Each row is a point on a tangle of strands that fork and nearly touch. The rows are in no order.
Two points are linked if the straight distance between their rows is under 89.4. Some points are linked to none.
(1443): [-15 -35 -27 -33  -2 -17 -29 -34 -35   8   0  34 -21   7  43 -28  10  -7
   4  -3 -30  -1  20 -31]
(1594): [  2   9 -38  -6   3 -16 -23   1   7 -30  26 -11  12  28 -22 -25  22 -17
 -12 -18  17   6  18   5]
(1826): [  7 -20 -40   9   3 -56  22 -22 -47 -20 -25   4   6  29 -25 -11 -41  30
 -50 -28 -22 -11  -3 -14]
(1732): [  1 -19  26 -26 -12 -18  18 -17  28   2  14   0   0  18  -9  22 -30  18
  -7 -34  -6   9   2 -29]
(682): [-36 -30 -48 -20 -18 -58 -29 -10 -13   4 -12   2  -6  19 -28 -16   2 -15
 -23   3  13 -35  47 -24]
(653): [ 51  15  40   6  -6   0  -6  18  48  -4  23  29   6 -46   8  21  -7  10
  19  24 -27  -1 -13  12]
(1524): [ 36  13  42   6  15  -1 -17  29  22 -24  30  24  10 -34 -23  -4 -10  -7
  14  -5 -30 -33  -4   8]
(1376): [-11  31   4 -18  19  26 -31   1  11  18  14 -31  28 -54  16  16  26 -17
  17   2  22 -20   0  24]
(1047): [  6  15  16 -28   8   0 -11  40  52  33  13   2  -4  16 -66  13  67 -35
 -14 -32  -5 -64   4  16]
(9): [ -6  34  15  12   5   2  25  17  -3 -22  24  -6  15  25 -20  15  23 -42
 -11   5  -7  -4 -15  31]
(539): [ 12   6  50  -2  20 -23  50  80  27 -17  13  13  17  29 -39  -4 -11 -40
  -2 -52  28 -58 -29  45]
(552): [-23  29 -28  -3  -6  17 -10  -7 -24  20   1   8   4 -61  59  16  10 -19
  17  55   6  20  -9  34]
(628): [ 27  -5   4  20 -19  24  37 -33 -28  30 -19 -11  22   7  36   1 -18  42
 -31  22   1  17 -31 -15]
(1263): [  2 -14 -11  -8 -11 -27  41 -17   1  -7  -5 -22  -4  24   3   6 -32  39
  -9 -49  -3  22 -21 -26]
(1218): [-18 -19   0 -29  15  12 -32 -36 -15  16   0  20 -21 -32  87 -21  25  14
  28   6  -9  26  17   7]
(1781): [ -2   6 -16 -13 -10 -27  21   3 -14 -42   8   3  -1  20 -30   2 -41   6
 -14 -26 -44  -9 -42   7]
(1893): [ -4 -11   3 -22   1  44 -19 -20   5  31  -6 -14  -6 -28  37  -3  -1  14
  24  53  38  15  10  -3]
(1184): [ 15   3 -12 -24  11  -1 -16 -18  20   8  13 -11 -12 -72  19  -3  23 -10
  14  15 -24  -9  24  -7]
(1512): [ -1   5  -8  19 -14  35  35 -24 -21  30 -28 -26   7 -24  21  22 -31  12
  -9  28  -6  -1 -44  -3]
(120): [-32 -16  15   8 -22 -35   8  25   0 -43 -31  14  -6  41  -2 -22 -30  42
   3 -44 -18  20   7   2]
(988): [-19 -25 -27 -18  22 -24  -4 -43 -33 -10   5 -11   6  28  -1 -12 -15  -9
 -36 -12  27   7  21 -10]
(1977): [-22 -11 -35 -15 -12 -28 -33  14  13 -19 -10  17  -6  17 -39  11 -23 -14
  16 -25 -16  -4  23 -20]
(369): [-55  -8  -7  -8 -27 -28 -20   8 -14 -13 -32 -28  11  39 -17 -30  -1  31
   0 -13  23  -9  26 -13]
(1958): [-25  32  -2 -27  12  21 -26  -8 -24  32  31  16 -16 -53  34  13  52 -23
  11  40   6  13  17  43]
(310): [ 37  -6   9  -4  -5  33  -1   1  55   1 -13 -15  21 -26  22   6  -1   5
   2  28   3  15  24  -4]
(1641): [  0 -23  12  -6  -2 -15   9  14  64 -45   6 -10 -25   7 -23 -31 -10  14
   2 -47  -7   2  21   5]
(990): [ 27   1  32   1 -16  15 -12 -17  59  11  32  28 -23 -28  22  14  18   9
  15   8 -22  18 -13  10]
(674): [ 38  -2 -44   2  -9  26 -30 -15  45  -3  18  -1  -8 -16  38 -21  27  -3
  18  25   3  27 -12   4]
(864): [-13  31 -23  21   4   8   5 -15 -27  21 -27   2   9 -55  45  35 -17   2
   6  69  29  35 -33  37]
(908): [ 10  25  45  15 -19  -4  34  72  35  -2  11 -10   1 -13 -34   1  14  -4
  31 -22   2 -34  -4   0]
(288): [ 14 -14  10  -4 -13   8 -17 -13   1 -14  -6  39  21  29  44  -4 -11  19
  -1 -13 -32  32  -6  -7]
(182): [-31 -32 -39 -12 -25 -55 -39   5  34 -18 -12  28 -24  19 -34 -11  -2 -13
 -11 -23 -20 -26  40  -4]
(1422): [  7  17   9 -44 -11  10 -38  -3   0  12  21  10  12   1   2   8  25  13
  16  10 -20  12   9  -6]
(2068): [ 13 -13  19 -23  -9  -7 -26 -14  39  31  32  17 -20   1 -16   0  39   9
  -8 -30   0   1  37 -26]
(429): [-20   4  16   2  -4 -19  26  35   1 -28  -4   5  17  42 -47  12 -49 -16
 -29 -47   3 -41 -46  33]
(823): [-30   5  18 -23   3  28  18 -36 -36  23  10   2  12  -4  35  23  -1 -23
 -24  37   6  11  -5  19]
(679): [ -2  18  -1  24  -6   4 -10  -7  -3   9  42 -18 -14   6 -12   6  13  -1
  31  -2  33  17 -32 -12]
(706): [ 27 -13 -22  -7  16  -8 -15 -13   9  -1   1 -12  14 -25  15   4 -20  10
  14 -15   8  17  19 -34]
(1904): [  2 -19 -49 -38  -8  21  16 -19 -45  20  -9   1  -7  -6  36 -13 -13 -12
  -5  52 -16   5   7 -25]
(15): [-15  -9 -19 -10 -18  18   5 -14   6  29   0 -24  -4   8  36 -10  26   7
  10  -7  33  30  26 -28]
(640): [-25 -14   5  42   8  15   1 -21 -60  12 -31  -4  -9   2  17  -8 -29  27
   6   0  12  26   2 -21]
(1871): [ 10   3   0   7  12  23 -27 -13  11  15  26   8 -16  -4  22  -6  46  -2
  15  26  37  51  36   9]
(1834): [ -4 -36 -36  -3  17 -33 -12 -25 -63  -1 -47   1   2  47  22 -27 -14  43
  -6 -16  19  14  13 -36]
(1793): [ 29  11  56  -4  31  -1 -18  50  31  -3  13  24  19 -10 -50   6  14 -24
  10 -18  -9 -60  12  11]
(1740): [  3  21  16  35   4  -3  71  47 -22  -7 -17 -10  17  33 -49  17 -33 -11
 -27 -30   7 -28 -43  25]
(1457): [-12   9 -15 -29  28  52 -36 -10  13  38  23 -19  -2 -57  27   4  22 -33
  16  34  46 -23   1  33]
(1435): [ 10   0  16   2  -9  10 -29 -28  10   8   1  24  10 -36  77 -11  26  24
  14  19 -16  27  -1  13]
(843): [ 15  -9  36  29 -11 -18  50  52   2 -23 -16   0 -13  17 -53 -11 -48  13
  -8 -12   1 -27  -9 -11]
(785): [  4 -23  11 -35 -33 -30 -18  -7  30   8  19  31 -17  34 -17  -2   3  22
   3 -31 -22  -2  12 -35]
(1919): [-32  26  -3 -12   2  20  19   1 -20  28  18 -16  -7  -3  -6  23  40 -54
   7  36  13 -15  -3  10]
(1678): [-25 -13  11   5 -19 -15 -38  34  49   6   3  40 -13  37 -63  -3  28 -35
 -27 -26   4 -56  26  20]
(1146): [-27   1  -5   6 -40  -6 -14  18  28   3  12  14 -12  38 -41 -20  41 -36
 -22  -9  -9 -40  11   1]
(866): [ 34 -12 -34 -32  13  -8 -29 -10  -6  13   9  17  -2 -18  44 -34  53   4
   3   5  -3  19  61 -21]
(400): [ 34 -28 -41  26  32  24  26 -55 -28  21 -48 -20 -10 -24  43  -2 -40  50
 -12   3   7  26 -31   1]
(442): [  9   8  29  36  19   9  27  -7  13  10   8   2  12 -21  16  40   0 -28
 -11  17  28  30  14  12]
(659): [-17 -23 -12  52   2  12  -6 -24 -55 -11 -28  12 -10  28   4 -35 -21   1
 -23   3  -3   6  -2 -13]
(1669): [-19  12 -10   3 -37 -42   7  19  -6 -11   1   1  20  -6 -13 -12  -4  -3
 -16 -32 -32 -39   5 -19]
(743): [ 30   1 -29  37  20  -1  27 -25 -41  -7 -14 -30  -9 -31 -19  -9 -41  26
 -11  -3 -19 -15 -40 -11]
(780): [-30 -29 -20   4 -18 -27   3   6  26 -28 -30  -4 -20  46   7 -20  -5  24
  12 -48   4  29  19 -17]
(935): [  4  23  -9  -4 -25  -7  30  11  18  -3  -2 -22  -1 -32  16  24   6  14
  27  13 -26  27 -10  -8]
(1511): [-34  -1  -6 -13   3   7  -7 -24 -34 -13 -11 -23  18  -1  42 -23   0  14
  -6 -10  -5  12   5   4]
(739): [ 13  40   7  15  18  20  -2  24   7   9   4   8  26 -17  -3  44  21 -46
  25  52   1 -10 -35  37]
(916): [-10   2  35  30  12  41  11  -3 -24  13 -19 -17   2  -7  -3  10 -10 -11
   7  56  19  -4  -3  -1]
(458): [ 32   3 -16  38  -3 -12  12   7 -50  -3 -17  11  16  27 -20  -6 -46  55
 -15 -41  -2  19 -24 -18]
(2): [ 11  20 -22  22 -10  15 -24   0 -41  11  -3  10  17   1  25  15 -16  27
  33  20  11  46 -27 -10]
(489): [ 38  16   4  40   5   6  37  29  32 -32  29  -5 -16 -13 -15   7 -23 -11
  17   3   8  11 -49  28]
(2092): [ -5  11 -21  -6 -34  -1  19  10  -3  12  -6 -29  30   9  13  -5  15   2
 -14 -14  11   9  24 -30]
(840): [ 27   6  20  31 -21 -15  15  26 -17 -16  17  27  15  34  -4 -13 -26  36
 -10 -31   4  23 -17 -12]
(1194): [  9  33   3 -30  10  15 -31  37  39 -21  19   2  11  -1 -40  11  30 -21
   3 -21 -23 -16   9  35]
(1912): [-23  14   7  33   2   6  -4   1 -26   6   6  13 -16 -41   8   2  20 -43
  15  21 -22  -9  20  -4]
(832): [-13  23  34  -9 -33   9  28  37  23  10  -1 -18  13   0 -22  27  -3  -3
  19 -13 -23 -33 -25 -12]
(1797): [  5  12 -28 -27   0  24 -42 -16 -49  21  12   9  28 -13  45  -4  -7  12
  17  33  16  21 -13  -1]
(279): [ -9   5  15  11   2 -10 -14   6  -8   1   3  15   0 -25  -4  -1  12 -17
   4 -10 -14   2  49 -19]
(998): [ 41  -2 -29  52   7  18   7 -12 -28 -17 -44  17   1 -14  46 -15 -21  36
   5  35 -31  39 -30  13]
(1952): [-24 -35 -21 -23  -3 -37 -46 -23 -23 -10 -22  24   3  17  20 -28 -14  13
   0 -30 -17 -14  21 -29]
(1032): [ 31  34  15  36   6 -17  19   7  28  17 -11 -14  20 -72   8  34  -9   3
  21  56  21 -23 -60  20]
(154): [ 19 -13 -29 -29  -6   6   4 -15  12  22 -18 -26   2   0  73  -8  31  37
  31  10  26  46  14 -23]
(651): [  6  27  50  11 -29  -5   7  45  37  -1  36   3 -12  -9 -14 -13  35  25
  20 -35  -3  -1   5   7]
(1262): [-10   5  23   0  22 -34   8  65  35 -11  20  10  -3  35 -70  15   0 -37
  20 -56  35 -50 -19  25]
(637): [-33  -6 -23 -40  11  12 -43 -17 -22  -4  -4 -10   0 -17  53 -36  20  14
  25 -11  -5  13  20   4]
(490): [  3  10  -7 -15 -19  26  -1 -14  -8 -14  -8   7  30  15  38  13 -17  10
  -9  11 -37  29 -34  16]
(1189): [ 30  23  -6 -30  10  -3  -5  12  38 -41  28 -20  19 -15 -10  -5  10  -7
  -3  -8 -23   2   4  22]
(548): [-36   6   4 -30 -19 -20 -15  11  26 -15  -5 -41   9  19 -24 -19  20  24
   0 -35  14 -12  26  -3]
(1857): [ 24  17  10  60  14  17  31  30 -25 -19 -11  10   1   1 -27   9 -62  24
  -9 -40   6  13 -44  30]
(1080): [ 13   0  -2   9  16  25 -19 -11  15  -4  22   4  23   6 -10  13 -18 -38
  -7 -12  13 -15 -20   3]
(702): [-22  23  31  24  -6 -19   3  52  -7 -36  -2 -10  15  28 -46 -19   1  11
   6 -13  21  -5  19   9]
(685): [ 11 -11 -42  -5  30  -1  21 -46 -41  -7  11 -24   1   2   0  -5 -23 -18
 -34  14  12   8  -9  -5]
(977): [-10 -22  -7  -5 -14   7 -42  -8   8 -30  -1  20   4  49 -28 -32 -22  -7
 -16  -1 -12 -24  -7  -5]
(1614): [-27  18   6 -21 -16  18 -11   7  12  17  13 -10  -6   7 -25  -2  50 -34
  -6   3  -7 -31  15   3]
(1163): [  6  22  20  26   9 -10  16 -18 -16   7  26  -1 -13 -48  20   4  34 -17
   4  59  -2   4   4  12]
(1298): [ -7 -28 -40  -6 -21 -26  22 -11 -10 -15 -33  -8  -1  32 -27 -14 -29  -3
 -35   1 -18 -14  11 -31]
(1965): [ 16 -26 -51 -30 -18   4  12 -20 -13   0 -25 -14   3  20   8 -16 -24   5
 -12  16 -27  -3  -4 -44]
(1375): [  8 -14  14 -31  12  45 -25 -17  40   1   0 -26   1  -7   3  -6   1   6
  13  29  15   6  19   1]
(1664): [-31   3  50 -16  13  -2 -34   2  14  -2   4  15  -2   0 -28 -12  44  -4
 -28 -20  -9 -22  62  22]
(1317): [ 19  26  32  30   3  -4  58  50   2 -20  11   2  23  18 -25   8  -5 -35
 -18  -5  -6 -30 -31  24]
(311): [-16   6  48   6 -14  14   0  18  38  14  14  13   1  36 -25  18  21 -14
  -8 -26  24   9  28   1]
(1818): [ 18   1  34  46  25 -10  60  27 -10 -11 -15 -16 -13 -17 -45  19 -41   2
   5  -2   2 -20 -17 -10]
(1122): [-34 -27  33  13 -28 -59  12  39  16 -45 -17  32 -13  30 -45 -22 -41   9
 -31 -21 -11 -39  14  34]
(21): [  8  20 -13 -23  26  23 -24 -18  31  21  13 -18 -11 -59  15  22  20 -22
  23  72  38  -5 -18  41]
(1682): [ 41  11   4   2  -5 -22  30   7 -11 -26  34  12   9   6 -25   2 -26   1
 -20   0 -31 -12 -38  -6]
(575): [  0  10  22  11  37   2 -10  20  21  -8  33   0  18  28 -44  21  -7 -41
  10 -36  34 -31 -29  20]
(1622): [ -9  -5  49  10  25 -13 -11   0  21 -33  15   9   5  -4 -27 -20   6 -23
 -28 -23  -7 -33  30  25]
(1488): [-34   8  18 -22 -26  -1  17  -9 -23   7   3 -23  -6  22 -14 -14  25  -4
 -11  31 -13 -22   8 -16]
(1741): [ 17 -18 -33 -21  25  -2 -13 -25  -4   8   0  -6  -6 -51  43  -8   3  -7
  14  17   4  18  42 -17]
(969): [ 11 -13  21  17  24   3  35 -15   6 -18  -3 -18 -16 -11 -21  12 -34 -11
  -5  11  -9  -7 -12  -6]
(1868): [-28 -14 -30 -55   0  19 -45 -21 -11  26  23 -11  -9   0  -3 -16  10 -19
   2  -3  22 -25  13 -15]
(2081): [  2   2  28  11 -19   3   3  27  28 -12  17  38 -19  10 -13  22 -16  -1
  24 -19 -22  29   5  -7]
(2063): [  7  -4  23 -18  -5  -3  -2 -30  43 -10  35   8 -41  -5  17 -12  41  16
  12  -5 -36  27  -1  11]
(457): [ 15  27  36  -1  29   3  10  15  36  22  26  -6  -6 -26 -25  39  45 -32
  18  10   9 -13   6  18]
(953): [-25  -5  18  11  -6 -11 -11  55  43 -14  -4  22 -16  28 -65   6  -8 -38
  12 -33   5 -47   2  14]
(5): [-35 -15 -23 -54 -18  11 -26  -5 -10  35  -8   6 -18  16  34 -34  61   9
  -5  -9  11  12  62 -11]
(299): [-14   8  21   8 -14  30  15   2  -7 -14 -14  10  29  19   4  22 -41  -5
 -24 -13 -31   3 -30  17]
(1148): [ 26   6  -7  48   8  14  31  -9 -41  18 -18   0  -2  16 -42  13 -61  45
 -25 -48   4  -6 -48   2]
(1133): [-46   7  43 -25  12 -12 -11   4  -3  25   9   3  15  19 -37  30  13 -36
   2 -22   3 -63  -7  -1]
(1220): [ -2   9  21   0 -22   8  18   5 -37   4 -16 -15  22  11 -18 -11 -10   5
 -17  31 -26 -38 -10 -25]
(559): [  8   8  15  51  14   8  30  -7  11 -17   4 -18 -18 -36   4  14 -29  11
  17   9   3  15 -46  17]
(1914): [ 25   3 -15  40  14   4   8 -20 -17   2 -38   9   0 -45  46  10 -21  25
   6  65   9  46 -14  14]
(608): [  0 -28 -28   7  -8 -19  28 -14   8  -4 -30 -15 -17  24  38  -1  -8  30
  20 -41  -2  41  -1 -38]
(2059): [-20 -50 -13 -17  -3 -58 -25 -23 -24 -14 -41  13   2  65  10 -19 -21  48
  -6 -31  11   1  11 -29]
(1344): [ 13   0 -12   5   6   6  19 -34 -36   2 -17 -18  27 -13  66 -16  -1  35
 -18  11  -2  28 -13   6]
(297): [  3 -11 -20  19 -11   2 -11 -18 -29  13  18  24 -34  10  19 -15  23 -11
  23  33  -2  32   9 -32]
(1450): [-22 -10   4 -22   9 -20 -28  19  40  34  -3  10 -23   3 -70  17  46 -37
 -18 -27   5 -62  44  -2]
(710): [-33 -11   9  14  -4  41 -10  -9 -42  15 -23 -21  -5  11   1 -16 -14   9
  13  32  27   4   5 -21]
(1199): [ 13  -3 -37 -22 -17 -24  -9  10  20  -4  -8  -4  21  -4  25  -9  12   9
   7 -41 -16  17  33 -32]
(491): [ 13 -18  31  20  18 -31  13  11  12 -42  10  26   1   5 -28 -14 -31  -9
 -27 -25  -7  -6  29   1]
(1593): [  0 -34 -41 -14  15 -36 -12 -21 -46 -12 -29  28 -28  26  63 -28  24   2
  23 -10 -22  18  18 -36]
(1646): [ -7 -17  23  10  13 -31   0  -4  -9 -31 -17   8   8  -4  -4 -15 -17  14
 -11 -19 -16   7  46 -17]
(943): [ -5  -1  32 -15  12  34  -9  -6  61  -4  10 -36 -26 -24 -21  -1  23  -3
  22   6  -1 -15   1  15]
(1192): [ 13  26   6  -8  12  15 -33 -23  26  13  24  -2  14 -34  22  32   3   3
  21  39  39  25 -33  36]
(397): [ 16 -26 -29 -17  26 -31  -6 -25  -8 -49 -13  -2  -7  46  33 -31   4  23
   2 -19 -15  31  -2  -5]
(775): [-14  -1  21  -9  -1   9   8   9  54 -22  18 -24 -26  10 -33   3  -1  -6
  17 -27   1  -6 -13  11]
(1936): [  1  17  29  -6  14 -19   1  32  32  17  22  11 -30 -30 -49  31  39 -29
  20 -28 -23 -27  24  -3]
(1649): [-15   2  35 -13 -31 -42  -1  38  38 -21  39  33  -8  41 -45 -17   6  -4
 -29 -52   8 -38  -3  35]
(1758): [-32 -15  20 -24  -6 -25 -12 -20   2  -7   6  20  -3  34 -25 -10  24 -21
 -48   4  -7 -16  52  10]
(561): [-40  -7   6  10 -26 -10   0   4 -38 -19 -40  -6   9  45   3 -23 -17  44
  -1 -17 -12  14   0 -13]
(2023): [  5 -10 -36  -5  17  18  22 -36 -45  20  13 -21 -22 -15  12  -2 -11 -17
  -5  60  19   7 -19 -10]
(1473): [  6   3  -6  12 -10   9  11  32  -6 -11 -27  -4   5   6 -33  26 -56  16
  22  -9 -12   8 -11 -27]
(1123): [-15  -5  34   7 -21  19   6 -21  33  14  12 -26  -7  -6  28 -12  26  23
  10 -12  16  17   4 -10]
(1042): [-24  11 -10  18  10  21  19   6 -50  -8 -44 -22  28  18 -19  11 -33  -3
 -25   4   6   9   8   3]
(1561): [ 32   2   7   7 -22   7  30   5 -32   4 -26  -1  32  17  -3   0 -27  32
 -25  21 -23   5  -5 -28]
(1025): [ 35  31   3  37  17  12  22  32  14 -10  16   9  17  -6 -14  49 -17 -31
  18  25   9   4 -55  36]
(1670): [ -7   2  44 -21  35  49 -49   1  21  36   7  14 -18 -19 -29  22  37 -33
  21  19  -1 -40   7  18]
(933): [ 14   0 -22 -23  -5   6  -3 -26   3  34   0 -24   4 -26  60   4  11  41
  26  48  48  44 -14  -5]
(732): [ 22  38  25  25  13  -4  40  19 -17   8   9 -41  30 -14 -19  20  -2   8
   4  13  17 -25 -46   6]
(1417): [ 21  12  29 -35  32  -5  22  42  50  19  15  -3   1  20 -60  32  42 -45
  15  -8 -13 -56 -14  16]
(612): [-34  -6  19  11  15 -33  22  19  -7 -22 -17   3  11  37 -59   8 -19 -38
 -27  -7  -3 -65 -15  18]
(1276): [-22  29   6  -9  11  29 -41   7  21 -11  17   6  15 -23   8  15  20 -30
  10 -25 -14   2   3  38]
(1255): [-12  14 -14 -32  13  20 -28 -13  -7  35  27   1 -26 -36  42  -7  61  13
  23  39  31  43  34  25]
(1645): [ 26 -18  -5  -3 -20  19 -24 -18   4   3 -11  22  13  15  71 -35  21  21
  12   9 -21  15  -6 -16]
(869): [ 15  -6  -5  11 -24 -20  32  46  22 -26  -9 -11 -17   6 -36  -7 -32  19
  21 -18 -11   6   5 -31]
(357): [ 30 -32 -39 -15  13  12   5 -21 -12  13 -52 -15  -8  12  90 -11   4  45
  34  16  21  41 -17 -25]
(1800): [  7   9  -3  34   9   7   9 -20  13  13  13  -2 -15 -20  31  21  17  -6
  13  34  41  61   9  11]
(601): [ 17  -1  -8  25   9  -8  15  10 -20   4 -19 -18  41  -3 -35  10 -42 -12
 -31 -24  13 -43  -4 -27]
(45): [  5  -4 -23  24   7   5  -5   7 -45  -7 -49 -11  33  30 -31  -4 -55  39
 -24 -23   9   3   3 -13]
(22): [ 22 -15 -44  13  28 -16  18 -31 -47 -24 -34 -28   7  -3  -4 -29 -40  36
 -29 -22 -22  -4 -12  -9]
(375): [ 37  21 -19  22  -7 -11  14  -9  12  33  -3   3   9 -71  25  35  -1 -20
   2  71  18  -3 -26   2]
(2045): [-38  -2  31   4 -21  30   1 -21 -12  20  -3  17   8  11  18  21 -12 -24
 -13  -1 -16  -8 -10  -5]
(2003): [  5   9   2 -70  23  24 -45  -6   1  37  18  11 -13 -45 -10  13  51  -7
 -14   8 -24 -13  48  11]
(352): [-17  -9  11 -31  -3  13 -17 -21  -3   0   7  21  13  39  14  -4  21 -13
 -29   3   2  25  44   5]
(264): [  6  14  -6  -1  23  38 -23 -18  -7  -1  17 -17  24   4   5  21 -15 -13
   7  29  40  21 -26  24]
(845): [  1  18  32 -12  22  47 -31  20  12  63   0  15 -21 -45 -15  21  75 -36
  10  39  -9 -40  16  22]
(1147): [-10 -32 -48   3 -43 -65   6  13   8 -20 -26  15   0  64 -32 -13 -21  17
 -28 -10   4  -6  14 -13]
(563): [ 15  18  10  30  22  -9  30  21  -8  11   0   8  20 -29 -14  43  -6 -56
   4   7 -14 -34  -8  -8]
(2078): [  8 -21  -9 -20   7 -28  -6 -16  28 -51  13   2 -16  14   1 -26 -10  15
   2 -30 -36  11  -4   0]
(2033): [ 42  17 -11   5 -10   6   3  -1  12  18   2  -4  33 -42  32  13   4   0
  -4  46  11  13   6  -6]
(774): [ 19   4  32 -13 -11  21 -20 -28  38  45  28  34 -11 -32  32  26  41  -1
  -6  28  -2  23  15  11]
(94): [ 26 -10  17  25   0 -41  54  62   3 -16   8   7  -9  26 -68  -6 -48  -8
 -16 -38  39 -41 -23   0]
(448): [-37 -11  -4 -54  -7  -4 -31 -17  16   2  -1 -20 -20  17  -2 -26  43  23
   1 -19   0   4  38  -1]
(1024): [-13  -6  11 -43  15  14 -34 -40  23  -1  29 -11 -31 -15  16 -28  53  11
  -7 -13 -13   8  22  19]
(1533): [ -7  15  25  -9   4   5  -8   6  20   3  11  24  -9 -20  -4  55  -7 -12
  30   0 -23  32  11   5]
(2052): [-48  -6  27  26  15 -15   2  -1 -14   5   3  13   1  29 -38  22  -9 -54
 -15 -26  13 -43 -10   3]
(1105): [ -6  -2   5  -3 -16  -5 -20  35  30 -12   6  33 -28  16 -52  12  -6 -19
  23 -11 -25  -7  19 -15]
(1753): [-11  -5 -12 -13   2  16 -33 -14 -14  -1   8  -9   2  13 -22  -7 -16 -23
   4   8   4 -28 -15 -15]
(704): [ 15  13  -7  19   7 -12  -1  19 -22   3  -3   8  33 -22 -16  12  -8 -36
 -11   0  -5 -27  28 -29]
(2051): [ 18  14 -29   9 -27   6  21  -6  -1   7 -18 -32   4 -36  30   5 -16  33
  24  23 -22   9 -46 -14]
(218): [-17  -7 -33  25   7 -24 -12 -10 -21 -21   2 -20  10  28 -26 -21 -18  -6
 -20 -31  36  -4   1  -7]
(1308): [-21  -3  20   7 -12   2   4  -7   5 -10   8  15  18  52   4   7   1  -3
 -27 -26  17  35  18   2]
(436): [  4 -24 -54  -1  20  41  25 -37 -62  40 -42 -12 -14 -24  54  -5 -37  29
  -7  44  22  24 -21   6]
(1330): [ 36  25 -22  17  16 -12  31  -5 -40 -14  11  -8  10 -20 -21  24 -36   6
 -10  12 -31  -2 -49   4]
(1309): [ -9 -18 -17  44 -13  17  -1 -37 -27   5   9  20 -20   6  37 -19  -2 -17
  -2   8 -11  18 -21 -13]
(1361): [ 26  13  47  37 -24  -8  22  33  14  -9  42  11   1   5  -3 -22  -3  20
   6 -29  15   2 -21   1]
(1679): [-20  30  13   0 -27  16  21  10   7  26   0 -24  12 -18  10  46  -4   0
  28   3  -2   9 -30  -6]
(1778): [-33   4   0 -48 -11  43 -12   0 -14  45   9  -6 -27 -19  30 -21  63   7
   4  32  11  14  51  13]
(800): [ 15  13 -11  20 -16   1   1  -4 -23  -5  21   0   0  25  -2   3 -14  24
  17  -3   6  33 -42 -13]
(1658): [ 50  16  10  33 -12  -1  17  15  -6  11  -2   1  32 -28   7  15 -24  30
   1  21   3  11 -12 -22]
(1086): [-24  10 -23   2  -9  13 -25 -10 -18  20  28  10 -42 -18   6 -12  43 -31
  27  20  -4   9  15  -9]
(604): [  6  29  22  -1  17  14   9  -2  -6  24  26 -10 -11 -18  -9  19  54 -31
   9  63  22   0  12  17]
(2097): [ -6 -24 -55  -4   9  19  21 -23 -73  36 -31  -6  -1  -8  39 -15 -32  10
 -17  10  14   5   5 -30]
(764): [-28 -28 -51 -37  13 -28  -5 -23 -63   2 -23  -7   6  30  27 -28  -3  11
 -19  -3  25  15  36 -20]
(1791): [  2 -14 -39 -32  17   6  -8 -19  -1 -30 -10 -21 -15  19  23 -13   4  10
  26  14  -8  45   4  -5]
(824): [-10   3  29  -7 -32 -30  35  69  33 -29   8  17  11  35 -39 -14 -17 -23
 -34 -48  10 -52 -16  41]
(1493): [ 27  19 -21 -15   5  17 -28  -8  37 -23  39 -21  -8 -15  -3 -21  38  -4
  12  12  -9   8 -12  23]
(2021): [-11  24   1 -45  18  51 -42  10   4  58  13  14 -25 -63  12  15  72 -14
  -7  30  -5 -10  26  42]
(330): [-20 -35   8   2 -27 -30 -27  16  23 -43 -21  23   5  49 -36 -32 -44  20
 -25 -16  -7 -33   2  14]
(197): [ -1 -17  14   6  22  -3  26 -29  -7 -23  -9  -5 -14 -10  12   7 -15  -1
  -7  16 -16  34  22  -5]
(251): [ 27 -16 -32  21   4  -7  23 -12   2  -5 -40 -16 -10  -8  68   0  -8  50
  34 -12  -7  47 -26 -20]
(1768): [-28 -16  17   5 -11 -61 -13   4  25 -25  27  15   3  34 -38 -13  -7  -3
 -40 -50  29 -29  15  26]
(1489): [ 35  -8 -30  46  18  12  46 -20 -13  -1 -41 -25  -8  -3  14   4 -41  59
  -8 -33   2  41 -29   4]
(733): [  9  -6  -9  38 -17  18  12 -22  16  10   1  19 -16 -33  38  14  -6 -23
   7  28 -19  21 -22  -3]
(1096): [ 15 -28 -31  21  23  22  -9 -23 -42 -21 -47   8 -12  -1  69 -41  -3  21
  15  29 -20  29  -8  -3]

A fork is a point with three links, a tip a point with one. Leave the first point through the second and follow the links. Name the first fork or tip that comes.
(823); (2045) => (628)
(674); (1493) => (1080)
(628); (1344) => (823)
(264); (1192) => (674)

A fork is a point with three links. Follow the links from the first point to the second and name the forks in between, in order.
(299); (733) => (628) (1561) (1614) (604) (1912) (1309)
(400); (1330) => (1904) (1298)
(575); (608) => (1262) (953) (1678) (1614) (1561) (2033) (1375) (154)
(297); (9) => (1912) (604) (1614) (1678) (953) (1262) (824) (429)
(1086); (1122) => (1912) (604) (1614) (1678) (953) (1262) (1080) (1753)
(330); (1936) => (1753) (1080) (1262) (953) (1678) (1614) (604)

Follow the links from the first point to the second, and from the first to the third. Name the last point that the two ways share.
(843); (1220); (1080) => (1614)
(933); (1148); (1192) => (1561)
(733); (840); (15) => (1561)
(824); (1276); (2068) => (1262)
(601); (739); (800) => (279)
